Points, in no order, along strands that fork, close into loops and pass close to each other.
In the rows, 128 means zero.
Points whose rows are less than 39.3 apart are linked; no others are. Some points are linked to none.
Zubul: 151  162  101  96  82  137  157  114  151  146  119  148  103  136  107  130
meb: 166  152  109  152  98  113  148  93  110  97  151  142  139  132  129  130
zunok: 106  92  156  129  157  136  109  154  119  118  138  109  141  135  144  133
vel: 135  77  167  113  162  154  105  162  115  122  87  126  99  127  131  168
tir: 77  136  130  142  137  134  123  136  140  146  139  109  142  121  124  95
Rav: 166  78  141  140  141  101  105  120  100  71  152  102  156  136  155  156
galo: 168  164  96  87  82  131  154  110  152  149  115  149  99  136  105  134
sipo: 86  106  155  133  168  143  103  160  126  150  112  112  126  115  128  123
Viv: 161  138  128  76  122  148  136  140  153  164  88  152  76  127  113  157
nuv: 122  77  155  132  153  119  110  147  112  91  154  101  147  139  161  140
simi: 166  158  102  170  113  96  151  87  103  85  173  150  154  136  146  131
Monir: 179  151  101  121  87  118  148  93  120  115  124  146  131  134  113  138
lipov: 187  163  95  81  86  124  147  104  151  152  109  150  103  136  104  142
mav: 167  137  111  89  103  134  142  129  141  150  104  145  98  134  110  155
gapu: 163  123  122  164  126  94  132  99  100  72  171  132  156  134  161  130
ligep: 64  147  125  143  140  137  122  149  150  178  115  110  113  106  106  99
Tuve: 72  170  109  122  119  144  136  139  170  195  92  134  97  107  91  102
Mize: 65  127  143  146  160  136  109  161  138  174  109  102  103  96  116  105
puni: 76  119  147  138  163  138  107  159  132  166  109  110  118  106  120  113
Zuze: 138  83  158  116  155  146  109  160  113  121  102  122  108  131  129  170
Fibe: 187  181  87  126  81  109  163  74  122  116  125  168  133  135  112  130
kibi: 191  142  109  76  107  127  136  121  146  154  97  147  98  134  110  161
buve: 129  99  145  123  139  142  119  151  118  121  124  119  125  139  128  153
sebi: 136  70  153  134  150  110  108  141  106  78  158  99  149  140  166  145
godal: 189  175  91  138  90  108  160  75  112  105  131  169  145  138  116  136
giguk: 59  151  120  158  131  116  126  128  153  149  151  98  138  109  134  70
Nifip: 178  168  96  166  109  98  156  79  103  91  160  160  160  138  134  137
nofuv: 70  126  130  149  142  109  123  127  136  126  158  105  156  117  154  74
nifu: 86  122  138  139  142  131  120  136  132  133  148  110  150  127  138  99
mipo: 127  106  141  127  131  141  123  145  120  119  134  117  131  139  129  143
Natif: 85  102  145  138  151  114  116  138  125  112  157  105  160  128  163  94
feluz: 112  95  158  125  157  145  110  157  119  127  121  117  127  133  133  145
bik: 173  151  105  138  92  116  148  93  114  105  135  144  136  133  120  135
Rorek: 143  87  149  119  146  140  114  154  113  117  114  120  116  137  129  170
mos: 114  87  155  131  152  128  111  148  117  104  150  105  145  139  155  135
vikul: 120  122  140  100  136  157  129  152  140  155  90  146  97  127  114  145
Zam: 79  156  120  117  131  148  128  144  163  191  85  138  95  106  96  110
gupe: 157  113  127  130  113  125  127  124  112  104  137  119  134  136  127  149
vap: 100  83  173  127  182  148  95  166  116  131  102  113  124  119  139  140
tibed: 187  156  95  107  84  117  148  93  129  125  115  151  126  135  109  139
mena: 86  92  167  134  183  137  95  165  120  143  114  105  129  112  141  124
Zag: 61  137  135  148  152  135  115  159  146  180  113  102  100  97  113  101
bika: 197  185  85  105  78  112  159  75  135  127  117  169  127  137  107  128
magan: 166  114  128  153  122  103  124  106  102  78  160  122  152  134  150  137
melu: 117  112  145  112  139  155  123  154  130  146  100  136  108  130  116  146
kan: 185  170  94  150  99  103  157  75  105  97  141  164  153  139  123  139
rad: 135  153  108  101  91  144  153  123  148  146  118  145  106  137  107  130
zalen: 164  98  135  145  127  106  116  115  103  78  154  112  151  135  149  146
Gere: 95  134  134  112  139  155  125  149  146  172  89  142  105  117  106  124
revez: 204  169  90  91  85  115  148  82  137  130  109  161  129  138  107  138
leser: 74  108  139  143  150  107  117  135  127  118  157  106  161  121  163  82
sabe: 78  139  129  133  140  143  121  148  144  168  110  121  121  115  108  110
folu: 201  154  101  72  100  124  138  109  149  153  100  149  106  136  107  156
sata: 90  127  136  129  142  147  121  147  136  153  117  123  127  125  115  118
loga: 160  151  110  165  109  106  147  93  107  89  168  142  145  133  143  126
duzof: 109  131  138  99  139  160  126  149  149  170  80  150  93  116  108  132
pudap: 105  116  141  121  140  149  122  150  130  143  116  127  124  132  119  133
kon: 116  78  175  119  176  157  97  165  114  127  88  120  109  122  132  153
Gop: 65  147  122  157  131  113  129  119  145  131  159  110  151  115  146  66
mal: 81  172  115  162  117  125  146  102  145  119  164  133  147  127  139  72
vinik: 126  119  136  142  122  130  130  125  120  100  160  118  142  138  145  119
gof: 167  132  115  170  129  85  136  94  97  69  178  140  162  135  164  130
mokam: 146  119  131  149  117  117  131  114  112  89  164  120  143  135  148  126
samav: 86  149  123  114  131  151  129  143  155  180  93  139  105  116  101  116
vukin: 126  106  141  133  128  133  125  136  118  106  150  114  138  139  138  134
degaz: 69  148  123  148  130  128  125  130  147  151  143  108  140  116  123  85
Karuf: 140  137  117  96  104  145  144  136  144  148  109  145  101  136  109  144
vovef: 90  110  144  136  148  131  116  141  127  122  148  109  150  130  145  106
fug: 152  72  147  137  147  103  105  132  102  73  157  98  151  138  162  151

A fork is a point with three links, a tip a point with one. Leave the first point through the second and follow the links. Name the first fork or tip that comes.
nuv; sebi -> magan
melu; vikul -> Tuve
vel; Zuze -> buve

How many points has the smallest loop of links through each point below? Write - if it is on no loop.
Karuf -> 8
giguk -> 9
revez -> 12
vukin -> 14

A piece is two or more points that can be reached from each other along the links. Count, over all rows, the pieces, the separate loops (a circle has one, a figure eight two, a Y none), the forks (points with three links) and the tips (points with one).
pieces -> 4
loops -> 4
forks -> 2
tips -> 2
